Each row is a point on a tangle of strands that fork and nearly touch. The rows are in no order.
Two points are linked if the straight distance between their rows is under 77.4. Some points are linked to none.
<88>: -28.2 38.8 -35.7 31.4 24.3 0.2 34.7 0.6 48.4 23.5 -8.8 -49.1 -12.8 -20.2 -12.3 17.7 9.4 13.1 -10.2 35.5 20.2 -20.6 48.9 -15.8 5.9
<9>: -46.3 41.7 -39.6 30.7 7.4 3.5 -12.8 -6.8 10.8 10.3 1.4 -1.9 -10.1 -7.6 -7.2 32.0 37.4 -1.0 -7.1 1.7 -0.8 -35.1 46.1 -1.8 2.9
<837>: -25.8 2.1 -56.5 13.0 5.4 -14.5 4.4 6.0 1.7 -2.5 -19.7 2.7 -5.0 -27.6 16.9 11.2 -11.4 -1.1 -5.2 33.4 0.5 -12.1 40.4 -3.6 48.1
<15>: 25.8 -6.0 -12.5 -2.3 9.2 5.4 10.6 0.2 -7.6 -42.6 -7.6 -26.1 16.4 -18.6 -1.7 26.9 13.9 1.4 -22.0 -2.1 -22.3 -18.3 -9.4 -31.0 -14.1
<982>: -0.9 14.7 -20.4 16.9 9.7 12.5 7.1 -5.7 47.8 8.4 23.1 11.9 -19.9 -18.3 -24.6 20.6 35.5 4.7 -35.6 -6.0 -7.7 -35.1 13.9 -11.2 -18.7
<146>: -9.6 -2.7 -20.1 25.8 2.6 -15.6 12.1 5.0 -17.4 -9.2 8.1 -7.5 -2.9 -41.3 -18.3 18.5 3.7 -4.4 0.0 1.9 -18.2 -16.5 -4.2 -14.6 33.1
<630>: -22.1 -10.7 9.9 13.7 -34.5 -22.0 -40.9 14.6 -15.9 5.2 20.9 18.9 17.2 3.9 -40.6 -11.2 -2.8 -12.7 4.5 -31.3 -12.2 9.6 -37.2 -3.1 14.8
<594>: -5.9 -29.7 25.0 23.0 -28.7 -23.5 -21.4 -36.1 -5.0 10.8 -2.5 -7.7 25.0 9.9 -32.3 -34.3 -29.0 -28.1 -6.3 -30.5 -11.2 34.6 -51.8 2.0 -9.5
<617>: 3.3 -5.4 20.8 12.7 13.1 15.8 -7.6 12.9 2.3 22.2 0.3 1.3 25.6 14.9 60.5 -4.3 -28.1 18.3 17.5 7.2 27.3 -35.0 -0.5 9.3 -18.5
<668>: 18.5 47.8 1.1 -18.9 -11.4 -0.9 9.3 -23.8 -10.3 13.1 -6.7 -13.1 -38.2 7.5 -5.2 18.2 24.7 -21.5 0.2 -16.8 -1.8 -7.3 13.5 13.8 6.2
<861>: 6.0 1.8 -42.4 -31.4 9.8 10.1 -0.1 -3.4 25.4 -52.7 18.2 -21.5 -12.1 3.9 -18.5 35.6 44.8 14.0 -24.8 -25.1 -19.4 -1.9 -4.6 10.6 -30.6
<451>: -22.7 -27.8 14.9 -0.2 13.7 14.4 7.5 32.4 -19.5 34.4 -12.6 5.4 15.8 -4.0 41.4 -13.9 -52.0 23.9 16.2 20.8 0.4 23.1 -13.8 31.2 27.6
<220>: 4.2 29.2 -2.7 20.0 9.5 4.5 1.4 3.5 8.4 31.0 -2.5 -14.5 1.9 -1.7 23.2 6.8 -5.5 10.1 -17.2 24.0 29.5 -27.1 20.0 18.4 -6.7
<499>: 20.7 -22.1 12.3 -65.4 -6.1 -2.1 -20.3 -22.6 19.4 -57.8 -11.3 -4.3 -6.9 20.6 -13.2 -6.3 33.1 -18.1 -28.4 -37.8 -27.4 40.7 -15.2 -14.3 -28.1
<406>: -14.0 29.0 -33.7 -8.9 28.0 1.4 18.6 6.8 -42.5 20.4 -27.4 -2.2 -42.4 -21.1 23.2 -4.6 -48.6 -13.1 32.8 49.9 3.4 33.8 29.4 13.9 17.8
<138>: -36.6 40.2 -10.9 3.5 -4.8 -5.9 -4.2 5.6 -32.3 36.8 13.7 10.5 -12.1 -3.8 -12.4 16.2 -4.7 2.1 22.6 23.8 5.0 -3.9 22.4 31.8 35.1
<614>: -16.9 49.1 -26.8 9.7 37.0 3.2 31.9 12.9 30.2 34.7 -31.5 -42.7 -20.6 -6.2 -7.1 8.7 -13.6 1.3 11.8 53.3 41.7 -5.3 53.9 -4.4 -9.9
<359>: 26.4 -35.2 13.4 -1.0 4.2 -3.8 2.2 4.1 17.6 -28.3 7.8 23.3 12.5 -17.4 -30.6 -6.5 19.3 -1.9 -7.9 -4.8 -12.4 2.6 -17.2 -25.1 -4.4
<64>: 11.1 12.6 0.5 4.2 17.3 18.0 12.8 -6.0 -20.8 14.4 -25.3 10.4 4.9 -10.1 45.6 -2.4 -29.1 -9.6 -9.6 26.5 4.0 7.6 31.1 0.9 8.8
<800>: -14.8 37.7 -13.0 16.0 12.1 9.9 4.9 19.0 -13.8 56.1 -7.6 1.0 -9.9 -5.8 15.3 0.9 -34.0 7.6 -16.5 43.8 16.9 -0.2 21.7 37.7 6.6
<605>: -9.0 8.2 27.8 -2.3 33.3 23.1 9.8 20.4 -37.0 21.7 -13.0 -1.2 -0.7 5.2 57.0 -11.4 -24.9 -0.4 52.6 29.8 18.6 14.6 -1.2 9.2 3.7
<1074>: -16.8 21.5 1.8 -2.6 14.8 15.0 12.3 23.0 -29.1 41.6 1.7 -10.5 6.5 13.9 31.9 -0.3 -27.0 11.7 39.9 51.8 37.3 -8.7 -6.7 24.9 -2.4
<847>: 27.7 -17.0 38.5 -11.3 4.1 17.0 8.2 -17.8 3.6 -5.8 -3.0 12.0 14.5 22.7 25.1 -11.1 12.0 0.9 10.8 -12.3 15.3 16.1 3.8 -6.5 -3.7
<301>: -11.1 45.7 -33.4 12.9 31.4 -2.9 13.5 -4.8 4.7 11.0 -24.8 -0.6 -30.9 -11.2 15.5 4.2 -10.1 -7.8 3.8 32.9 18.5 0.8 55.6 17.0 18.9
<168>: 9.1 -6.0 15.1 13.6 -31.6 2.8 -6.3 -10.6 0.7 35.1 29.6 15.9 10.5 24.8 10.1 -5.5 -20.1 23.8 22.1 -6.0 23.5 -34.4 0.0 15.4 -12.6
<792>: 21.8 -40.8 26.7 -32.6 -14.2 -28.6 -27.2 3.0 12.2 -39.7 -14.7 1.2 14.1 14.5 -29.4 -21.6 5.5 -31.0 -1.4 -25.7 -12.7 9.0 -55.3 -18.1 -39.4
<443>: 10.4 2.5 36.6 -12.1 28.3 24.2 21.7 -2.0 -14.2 5.9 -14.7 4.3 7.5 3.1 37.8 -16.3 -0.5 -4.8 37.1 16.6 19.5 22.6 10.8 -10.7 15.9
<604>: 12.9 -8.6 20.7 -35.3 -15.6 -17.1 -8.2 -7.8 -5.5 -40.3 -11.6 -18.6 -6.9 13.9 -10.4 5.9 42.0 -26.3 -2.9 -33.4 -4.1 7.9 -31.5 -4.4 11.4
<1123>: -4.1 -5.2 28.4 15.4 -9.2 8.4 8.7 15.9 -49.0 24.0 7.4 -3.0 7.1 -16.9 2.0 4.3 -35.6 13.6 1.4 -1.0 -13.2 20.6 -18.1 30.9 19.6
<805>: 11.2 27.5 11.2 1.5 1.5 20.0 -4.4 -1.9 -8.3 21.9 2.5 0.7 8.1 24.5 39.7 -0.3 -5.6 10.7 10.8 12.5 44.8 -14.2 12.3 18.4 -26.5
<1107>: -16.5 -25.0 25.7 30.3 -10.7 -2.5 -9.9 4.8 -36.0 2.9 -2.9 -14.9 30.3 -21.9 -9.1 -12.2 -35.4 -5.0 -21.1 -6.1 -28.5 33.3 -35.8 11.7 21.1
<209>: -9.6 13.6 -9.2 19.9 6.9 -18.5 22.7 -12.7 -29.2 -10.8 -7.8 -9.1 -14.9 -26.1 -16.2 10.9 7.0 -8.3 28.0 1.5 -8.7 8.6 18.2 -8.7 57.8
<1057>: -31.6 20.5 -33.9 28.2 6.4 3.3 14.7 19.5 35.2 51.9 1.6 -21.9 -10.8 -5.9 -6.5 8.9 2.6 13.2 -22.7 48.4 25.1 -38.8 34.2 -6.2 15.3
<164>: 13.6 -15.0 -3.0 -53.1 -30.7 0.9 1.1 -23.1 11.3 -20.3 25.6 1.0 2.8 43.8 5.9 22.2 20.3 3.6 -8.8 -30.0 7.0 -8.0 -5.0 -9.9 -23.6
<103>: -25.8 -1.4 5.9 4.9 -12.8 3.6 14.5 29.6 -26.6 34.2 5.0 4.9 -8.3 -7.6 -6.8 3.3 -39.9 36.7 -4.6 30.1 -7.9 24.5 5.0 46.8 37.1
<24>: 1.5 41.8 -3.3 -6.8 20.2 16.2 20.2 -6.4 -44.2 29.3 -7.4 0.1 -32.6 -4.3 9.6 -3.0 -19.4 -11.2 32.9 35.3 12.8 18.6 18.1 4.9 0.9
<663>: -17.3 -2.3 -13.0 -18.5 -21.0 -11.0 -22.0 0.2 13.3 -23.5 19.0 23.2 -8.6 4.0 -29.1 21.1 38.2 -18.0 -1.7 -31.7 -21.1 -15.5 -7.0 -23.0 -1.5
<859>: -7.5 -1.6 53.4 -0.7 -9.0 -4.1 -5.5 -41.3 -13.6 23.9 -17.8 -17.3 24.3 33.6 22.8 -47.2 -11.6 -33.7 16.5 -26.7 -4.8 46.2 -38.0 -3.7 -4.6
<520>: -9.9 0.1 9.6 5.8 -7.2 -2.3 -24.3 -19.7 -2.0 -2.5 4.3 38.2 -3.3 -2.7 -23.6 -9.3 19.1 -14.2 1.0 -20.4 0.7 12.2 8.9 -0.5 31.2
<818>: 9.2 -23.8 -6.2 -75.9 -15.6 -3.6 -18.1 -9.7 31.5 -49.5 19.3 14.7 -23.3 24.9 -15.3 9.6 25.0 -0.2 -33.6 -29.5 -23.4 14.8 -2.2 3.1 -35.7
<405>: -7.9 12.1 -34.4 35.0 9.3 4.1 14.7 1.7 30.9 14.8 0.4 0.3 -15.3 -38.2 -12.8 10.6 18.0 6.3 -29.8 17.2 -16.7 -32.2 30.0 -8.5 8.6
<1182>: 19.7 -3.6 -3.5 -30.9 7.4 2.8 -5.1 -17.4 0.3 -65.1 -4.1 -2.5 7.4 -2.2 -7.4 0.2 44.9 1.4 -20.0 -24.3 -20.3 26.9 5.8 -10.9 -12.9
<931>: 1.2 55.7 4.7 -20.4 14.6 10.8 1.1 -0.1 -21.5 7.9 -5.9 -11.0 -11.8 42.1 25.1 5.7 20.6 5.1 33.3 20.7 37.6 -3.5 13.4 17.4 -19.6
<373>: 10.2 7.4 12.5 -12.8 -18.7 -5.8 2.6 2.1 -24.2 17.5 17.5 -10.0 2.6 6.3 -7.6 14.3 9.8 -6.1 28.1 -7.8 10.0 -11.6 -19.0 14.6 15.2
<879>: 10.9 -30.2 42.0 14.9 -26.6 -14.6 -17.1 -13.4 -10.1 8.8 7.4 16.9 21.5 8.2 -7.9 -27.8 -21.4 -7.4 10.0 -24.0 2.1 16.3 -19.1 -0.8 -0.9
<573>: -23.7 3.7 -29.9 -27.5 -17.9 3.3 -16.1 13.4 37.4 -7.0 21.9 16.0 -24.3 15.6 -33.4 39.9 51.0 -2.1 -11.6 -29.2 -17.4 -36.1 -7.2 -7.4 -32.8
<882>: -9.1 -5.9 36.7 22.5 2.3 -2.6 7.3 -35.7 -12.1 22.3 -21.1 -19.0 30.5 4.4 -2.6 -39.2 -12.1 -40.5 -3.4 -4.4 -3.8 57.6 -32.1 -4.5 21.7
<767>: 21.0 20.4 -15.9 -8.1 18.6 27.9 28.8 -14.5 27.2 -7.8 13.7 -28.1 16.2 19.6 19.8 18.6 10.0 20.7 -12.6 4.0 14.8 -8.0 21.5 -3.6 -27.8
<1175>: 16.6 -38.4 43.9 -9.8 -22.4 2.0 -8.2 -20.4 2.1 -11.6 0.3 8.1 27.2 33.6 19.8 -26.7 -5.7 0.1 29.1 -43.6 23.8 14.9 -21.1 -15.8 -16.1
<215>: 8.4 -3.1 -36.8 1.4 29.5 16.8 15.1 0.1 26.3 -57.2 16.7 -9.8 8.6 -15.5 -1.8 18.9 32.7 25.9 -23.6 14.1 -2.7 -6.2 29.5 -13.7 -8.3
<364>: -13.8 2.7 40.7 4.8 17.3 13.3 10.4 -8.7 -42.2 10.2 -33.9 -24.8 17.9 0.9 25.6 -33.4 -20.2 -31.0 18.5 0.2 -17.1 62.0 -20.2 -1.3 27.9
<253>: 19.1 -12.6 -14.9 -34.0 2.4 6.3 -15.1 7.6 34.8 -44.7 31.4 19.1 2.0 14.9 -25.1 10.9 31.4 14.6 -16.8 -16.2 -7.8 -4.5 -5.2 -6.9 -32.7
<932>: -25.8 -15.9 -4.5 24.4 -10.3 5.7 4.0 22.5 -5.2 24.0 12.0 16.7 2.7 -32.3 -10.4 0.9 -26.5 25.5 -30.7 19.0 -24.7 12.3 -1.1 21.9 44.7
<970>: 3.2 -15.4 41.2 13.3 -22.6 1.7 0.1 -7.2 -22.5 29.6 16.4 15.6 12.2 19.6 4.1 -33.3 -35.8 15.2 39.3 -16.3 14.2 33.1 -13.7 32.3 8.8
<444>: 5.4 -39.1 11.5 24.0 -18.5 -4.4 0.6 13.2 -19.3 1.5 11.8 -7.1 27.2 -25.5 -14.5 -9.1 -23.0 5.0 -19.6 4.6 -24.2 -5.9 -37.9 -12.1 9.8
<360>: -1.6 -50.8 37.2 22.9 -27.4 -5.6 -18.6 -15.3 3.3 2.3 -15.3 -8.1 29.5 4.6 1.2 -43.9 -51.2 -15.6 23.3 -48.1 -7.9 11.9 -53.3 -13.9 -46.9
<825>: 29.1 -20.3 10.4 -20.6 11.3 33.5 27.1 -14.1 8.7 -24.9 12.4 -11.3 22.2 9.5 19.9 15.1 21.3 19.2 5.2 -11.8 6.1 6.2 4.2 -12.7 -14.7
<152>: -16.4 5.4 -39.3 10.9 22.0 6.5 7.8 -7.0 26.2 -50.3 1.2 -8.6 -16.0 -28.3 -15.4 30.1 50.4 10.1 -3.1 -12.5 -23.6 -12.7 28.9 -10.8 -5.6
<674>: 7.1 54.8 -6.2 6.6 8.2 8.3 29.2 -16.4 12.9 23.9 -8.6 -32.7 -23.4 -8.0 -12.7 28.4 13.7 -9.4 -7.9 0.2 3.9 -17.7 33.4 8.0 -14.4
<141>: -3.5 -2.5 -21.8 10.5 10.1 -15.6 4.6 -3.6 -1.1 -49.7 -0.5 -14.8 -6.9 -31.6 -22.2 19.3 33.6 -10.5 2.2 -15.6 -29.5 -14.3 -1.1 -30.2 10.0
<911>: -15.8 -52.8 8.6 41.2 -20.6 -13.4 -13.4 18.1 0.3 5.4 17.4 26.7 18.5 -12.8 -40.4 -42.1 -46.3 10.0 -21.4 -4.7 -20.1 28.6 -28.4 2.5 3.8
<314>: -2.9 -33.3 -1.9 0.6 3.3 7.5 0.2 25.3 3.1 28.5 -22.6 11.0 14.4 -10.2 50.9 -7.7 -37.8 17.0 -8.7 29.4 11.6 -9.9 3.2 7.3 29.0
<531>: 8.0 -19.8 -3.0 -41.7 -4.0 -20.7 -23.9 37.6 28.1 -33.3 10.5 26.3 -1.9 8.1 -57.2 12.4 28.6 -14.8 -1.8 -25.5 -43.4 -11.3 -40.5 -30.0 -30.3
<714>: 10.3 -10.4 7.1 21.0 -14.7 -0.3 -5.8 18.7 -13.1 1.7 16.9 2.4 -3.5 -32.7 -19.5 9.7 -0.3 7.1 -24.0 -3.3 -23.9 -30.1 -34.6 6.3 -9.5
<526>: -7.9 -32.1 49.0 10.5 -16.3 12.0 -2.2 -28.0 -15.0 14.2 -10.8 -14.8 38.8 13.9 25.7 -26.9 -35.1 -23.0 23.9 -37.3 -11.5 24.0 -44.3 -21.8 -14.9
<479>: 13.5 42.3 18.2 -17.5 -3.7 1.2 13.2 -26.2 -35.3 7.4 -16.4 3.0 -27.0 8.3 -0.8 -10.7 18.5 -21.5 22.9 -5.3 -2.5 29.2 14.6 -6.0 22.9
<77>: -7.6 -48.4 -1.5 32.7 -24.5 -17.3 -16.3 17.0 -5.8 10.1 23.0 23.9 29.1 10.2 2.4 -23.8 -30.8 21.1 9.1 4.6 10.2 -23.4 -23.1 -18.7 -0.6
<1110>: -20.1 -4.5 -26.7 0.1 3.4 7.1 30.4 28.2 -20.4 39.9 -18.0 -9.5 -16.3 -27.1 22.1 3.1 -51.1 25.8 -6.1 47.3 -8.4 14.8 9.0 35.4 41.1
<1001>: 43.6 -46.6 26.4 -31.2 -7.2 -3.9 -16.9 11.7 27.8 -33.3 -3.5 9.4 4.0 8.6 -7.1 -11.4 12.9 5.8 -2.5 -24.6 -14.3 -7.9 -35.3 -9.5 -52.6
<723>: -9.8 66.8 -29.5 9.8 40.1 -1.3 19.3 -15.3 17.9 -14.8 -19.4 -45.8 -37.6 9.0 -8.5 14.1 12.8 3.6 7.5 8.3 18.7 11.6 59.1 8.1 -18.2
<473>: -30.2 -7.3 -32.2 36.3 3.3 3.7 -8.4 17.3 17.7 10.8 19.4 29.0 -10.6 -33.9 -21.2 12.4 29.3 10.1 -19.9 7.5 -29.4 -35.5 -0.9 -9.8 17.9
<606>: 4.5 23.3 23.4 -0.3 0.4 7.4 6.4 -3.7 -39.7 32.5 -3.0 17.5 -15.1 -0.9 2.2 -19.1 -16.4 -10.7 23.6 14.6 0.4 44.1 10.6 9.9 29.4
<70>: 28.6 -13.5 7.0 -16.5 -24.9 4.1 4.2 -8.9 10.3 7.0 26.5 7.9 8.6 34.7 0.9 11.1 7.1 23.0 11.6 -16.9 23.4 -26.3 -1.7 -13.3 -23.6
<827>: 4.8 44.5 -26.0 -13.6 22.9 16.8 24.0 -32.2 23.1 -22.8 5.8 -36.5 -22.1 8.3 -3.4 19.3 40.7 10.8 0.6 -9.8 3.8 13.6 42.1 15.8 -7.4
<684>: -11.0 29.4 -43.3 21.0 15.9 2.8 13.5 17.0 10.7 40.3 -34.6 -13.6 -28.5 -32.0 11.9 10.0 -31.3 0.1 -14.4 43.9 7.1 -9.5 32.7 27.8 23.0
<1210>: 27.0 12.3 27.8 -54.7 -32.0 -6.1 9.1 -23.5 -1.3 13.9 2.0 0.0 -31.3 19.4 -2.4 8.7 25.4 -21.8 1.4 -29.7 -0.9 -5.7 -1.4 9.4 7.5
<328>: -14.7 40.0 -31.4 -10.7 43.7 8.8 17.8 13.5 -13.3 11.7 -24.1 -24.4 -30.3 -0.1 28.0 2.7 -13.7 -2.5 43.4 67.0 45.8 4.8 24.7 9.1 -3.6
<865>: -21.6 -5.0 -10.4 40.4 -14.7 -6.1 -27.9 15.9 4.6 12.9 19.9 42.5 -6.2 -14.2 -5.2 0.1 -3.0 12.3 -33.6 4.3 -11.8 -31.5 9.1 4.1 11.5
<1013>: -24.2 -2.8 -22.6 -0.4 -2.1 -11.6 -13.2 15.1 -11.8 19.6 -9.1 22.9 9.0 -8.2 15.5 1.6 -28.3 -0.1 -2.5 37.3 11.7 2.8 32.1 3.8 61.4
<564>: 34.4 -12.5 20.6 -15.1 -22.2 -7.0 -13.8 -19.5 26.1 -7.3 8.9 27.7 -22.9 4.6 -12.8 3.0 23.9 -4.8 -17.1 -30.8 -1.8 -12.2 -2.0 20.1 -18.2
<315>: 12.6 65.4 -2.8 4.2 23.1 21.7 35.1 -3.7 12.5 34.1 -19.2 -40.5 -18.4 7.7 3.0 11.7 -3.3 -5.3 12.7 22.9 34.8 -4.4 35.0 -4.1 -28.5
<769>: 3.0 12.5 -42.6 18.4 28.0 18.7 23.8 1.8 37.1 -22.7 -5.7 -40.7 10.0 -4.7 16.5 14.8 8.5 22.9 -30.7 23.3 10.0 -20.8 30.7 -20.5 -12.4
<57>: -42.9 63.5 -30.7 15.1 4.0 -0.8 -3.8 0.8 -7.7 27.5 0.7 -18.0 -8.7 2.7 -11.7 24.1 6.8 -3.3 13.2 25.1 16.1 -32.5 25.6 21.8 7.2
<656>: 16.8 -50.4 -0.1 22.1 -16.1 -18.7 -20.9 15.3 13.1 -8.8 17.8 29.7 23.4 -2.0 -25.5 -38.0 -27.0 11.0 -0.2 1.0 -13.4 -20.7 -30.5 -47.8 -25.5
<221>: 8.3 -29.7 33.6 16.1 4.3 11.9 -8.5 14.6 -20.7 -2.7 -11.6 4.6 33.8 -0.2 48.5 -14.7 -21.9 -0.5 3.1 -7.9 7.5 -9.4 -13.8 2.3 -12.6
<1184>: -8.1 -26.3 7.6 -39.0 -21.0 -30.2 -27.8 3.1 14.8 -20.2 -2.4 20.8 -15.5 1.8 -46.5 11.4 29.5 -39.0 -8.7 -31.1 -28.3 4.7 -30.3 -20.1 -10.1
<762>: -4.3 -2.4 17.1 6.1 -3.1 -30.8 -13.9 -4.9 -12.7 -29.1 -1.5 -8.9 14.5 2.8 -28.0 -7.3 29.0 -34.7 6.1 -22.9 -1.4 17.8 -32.3 -5.1 30.0
<290>: 3.0 -48.0 -12.8 11.8 4.2 -5.9 -6.6 19.2 16.8 7.6 -3.8 35.5 19.0 -7.6 17.7 -12.6 -19.4 14.6 -21.8 30.0 16.1 -11.0 3.0 -13.1 34.7
<403>: 14.7 -35.8 16.8 -4.4 -0.6 -12.2 -18.9 -2.1 8.2 -32.7 11.7 11.7 39.6 30.8 -0.7 -19.1 6.3 2.3 14.1 -27.4 18.4 1.7 -34.2 -28.8 -9.7
<706>: -22.3 3.2 4.1 7.7 11.6 -7.6 8.5 -1.3 -51.7 -1.0 -29.0 -22.9 10.6 -17.3 5.8 -13.6 -37.6 -19.9 2.8 8.5 -15.3 45.8 -5.8 9.4 46.2
<1131>: 25.8 -22.7 20.1 3.3 -19.5 -19.2 -33.5 20.7 0.1 -5.5 10.4 26.1 -0.5 -12.1 -36.3 -7.4 7.6 -5.5 -9.9 -23.0 -25.4 -31.3 -43.0 1.6 -25.4
<635>: 23.4 24.8 -20.4 -3.7 8.2 2.4 13.2 -23.6 5.8 -31.4 -9.3 -32.0 -18.5 -15.5 -3.8 35.6 25.8 -10.9 -27.0 -24.7 -19.9 -19.8 9.8 -12.4 -26.8
<854>: -1.5 23.2 -28.5 -54.4 -5.9 16.3 -0.6 -17.2 30.6 -32.1 19.7 -41.2 -22.7 23.0 -6.7 33.8 48.4 16.3 -22.6 -22.9 3.7 5.7 6.4 26.5 -18.9
<365>: 40.6 -22.0 9.9 -7.0 -6.9 7.9 -16.8 8.7 22.9 -28.3 5.8 3.4 9.2 13.4 20.2 -2.9 7.9 23.1 -16.1 -22.4 7.3 -28.8 -15.0 -4.6 -61.0
<1005>: 15.6 -32.3 39.2 -42.1 -24.1 -20.7 -11.8 -22.2 -1.1 -32.9 -24.9 -22.6 14.9 27.4 11.8 -13.3 16.9 -36.4 -1.0 -37.3 -8.0 17.6 -40.2 -14.1 -18.5
<700>: 20.0 10.7 2.7 -4.7 6.4 11.0 -3.6 -4.9 33.7 -19.5 17.3 15.0 -6.3 2.0 -7.9 19.2 36.6 11.7 -21.3 -14.3 0.4 -21.1 8.4 4.2 -20.3
<658>: 13.1 -7.1 -5.9 16.1 12.7 -5.0 0.8 15.3 4.3 -3.4 3.8 13.6 12.0 -11.5 16.1 5.4 0.0 17.2 -17.8 22.1 16.4 -25.7 3.9 -0.5 11.7
<990>: -9.1 -22.5 2.0 29.8 -14.3 -10.9 -32.9 8.2 6.7 -9.1 14.7 59.9 15.5 -4.1 -25.7 -11.8 0.2 0.9 -16.2 -6.8 -3.7 -8.2 -0.2 -12.1 16.9
<1219>: -19.5 -11.3 -9.0 12.8 6.2 -16.6 -5.8 4.7 -29.0 -3.6 -15.6 4.1 25.3 -13.0 6.3 -4.6 -18.1 -13.3 0.5 16.3 10.6 27.9 8.9 -5.7 54.5
<1033>: -0.7 -13.6 19.8 23.2 -19.6 6.5 -3.3 6.3 -19.5 41.4 16.0 23.7 9.9 14.1 29.4 -23.2 -48.7 28.1 27.8 -4.9 21.8 -1.7 5.7 26.9 -13.2
<3>: 19.1 -7.3 19.9 -54.8 -21.8 -12.8 -0.4 -9.9 25.0 -14.7 1.2 7.1 -40.3 2.1 -14.3 21.0 40.8 -20.6 -21.9 -32.8 -14.8 -16.7 -6.1 9.5 -8.5
<561>: -21.3 -40.4 4.4 35.5 -33.6 -11.5 -16.2 13.1 -8.6 19.9 23.7 26.5 20.7 4.3 -14.6 -28.6 -48.2 30.0 0.1 -2.0 10.5 17.0 -4.7 8.0 14.1
<999>: -4.8 33.2 -19.7 0.9 19.6 1.5 19.1 -9.5 -13.5 -21.2 -2.7 -18.1 -3.6 5.2 5.5 17.2 19.2 7.1 28.6 18.7 15.2 -5.3 32.1 -0.4 18.5
<969>: 29.0 -21.1 -14.5 -22.9 -6.9 -15.8 -16.1 31.9 24.9 -33.4 25.4 27.3 11.7 17.9 -39.3 -9.3 1.2 10.6 -0.4 -11.1 -33.3 -26.2 -29.9 -46.0 -47.0
<960>: -23.1 23.8 -13.3 11.4 3.5 -0.9 -12.8 -11.0 -3.0 -7.5 6.1 27.5 -9.0 -9.2 -3.8 17.2 27.9 -6.7 1.7 -12.8 -7.2 -12.1 31.9 5.7 16.5
<126>: -20.8 -26.8 39.9 13.1 12.8 20.0 8.9 8.9 -22.2 25.0 -22.7 -7.7 27.3 -12.6 38.3 -20.8 -44.7 0.0 19.3 4.0 -10.6 49.7 -24.8 7.4 22.0
<1147>: 23.3 27.6 -3.8 -53.4 3.6 5.3 16.4 -27.3 14.5 -30.3 -3.4 -28.4 -33.9 19.5 8.3 17.6 50.4 2.2 1.3 -23.7 -7.0 23.5 19.7 19.7 -4.4
<1207>: -10.2 3.5 -43.3 1.1 23.0 -12.9 19.0 8.6 -8.2 27.3 -37.1 -11.8 -39.8 -34.7 19.4 10.9 -49.6 3.7 15.1 47.3 -1.8 13.7 33.2 16.2 38.5
<967>: 28.6 -28.6 5.4 23.5 -15.9 4.5 -9.6 4.7 10.2 -5.8 12.7 25.4 11.7 2.3 12.0 -13.5 -10.9 19.5 -19.9 -5.7 0.0 -39.6 -5.3 -15.2 -37.9
<919>: -11.2 -13.0 14.8 7.6 -20.1 -32.4 -35.3 -13.5 8.0 -7.9 4.8 8.5 24.3 7.8 -39.4 -27.8 10.9 -40.8 -7.7 -23.8 -7.7 21.2 -55.6 -7.9 5.6
<384>: 14.3 -18.5 -21.2 11.1 -10.7 -10.4 -17.6 20.4 19.0 -6.3 33.5 30.9 5.4 1.2 -24.7 -15.0 -5.2 13.4 -22.7 -1.8 -20.0 -41.1 -15.1 -39.4 -37.7
<791>: -0.6 54.5 -5.0 -16.7 47.0 15.0 30.8 2.4 -20.8 -1.0 -27.4 -32.7 -32.2 18.7 33.8 -4.3 9.4 -10.5 42.9 34.1 33.1 7.3 18.8 12.0 -29.6

Follow the links from the first point to the second, and from the first to the third. Name the last point that the two ways share.
<605>; <146>; <911> | <847>
<444>; <526>; <865> | <1207>
<315>; <805>; <960> | <668>
<714>; <614>; <314> | <1207>
<328>; <723>; <364> | <220>
<520>; <24>; <88> | <668>
<1184>; <1074>; <146> | <847>

A fork is a point with three links. Follow the links from the first point to the second and name the forks in between, in order.
<24>; <9> | <668> > <700>
<931>; <405> | <805> > <220> > <684> > <1207> > <668> > <700>
<594>; <911> | <919> > <384>
<1013>; <479> | <364> > <220> > <684> > <1207>
<1175>; <967> | <879> > <919>
<769>; <70> | <847> > <1175> > <879>
<792>; <164> | <919> > <879>
<3>; <314> | <668> > <1207> > <684> > <220>
<723>; <526> | <253> > <700> > <668> > <1207> > <684> > <220> > <364>
<405>; <221> | <700> > <668> > <1207> > <684> > <220> > <805>
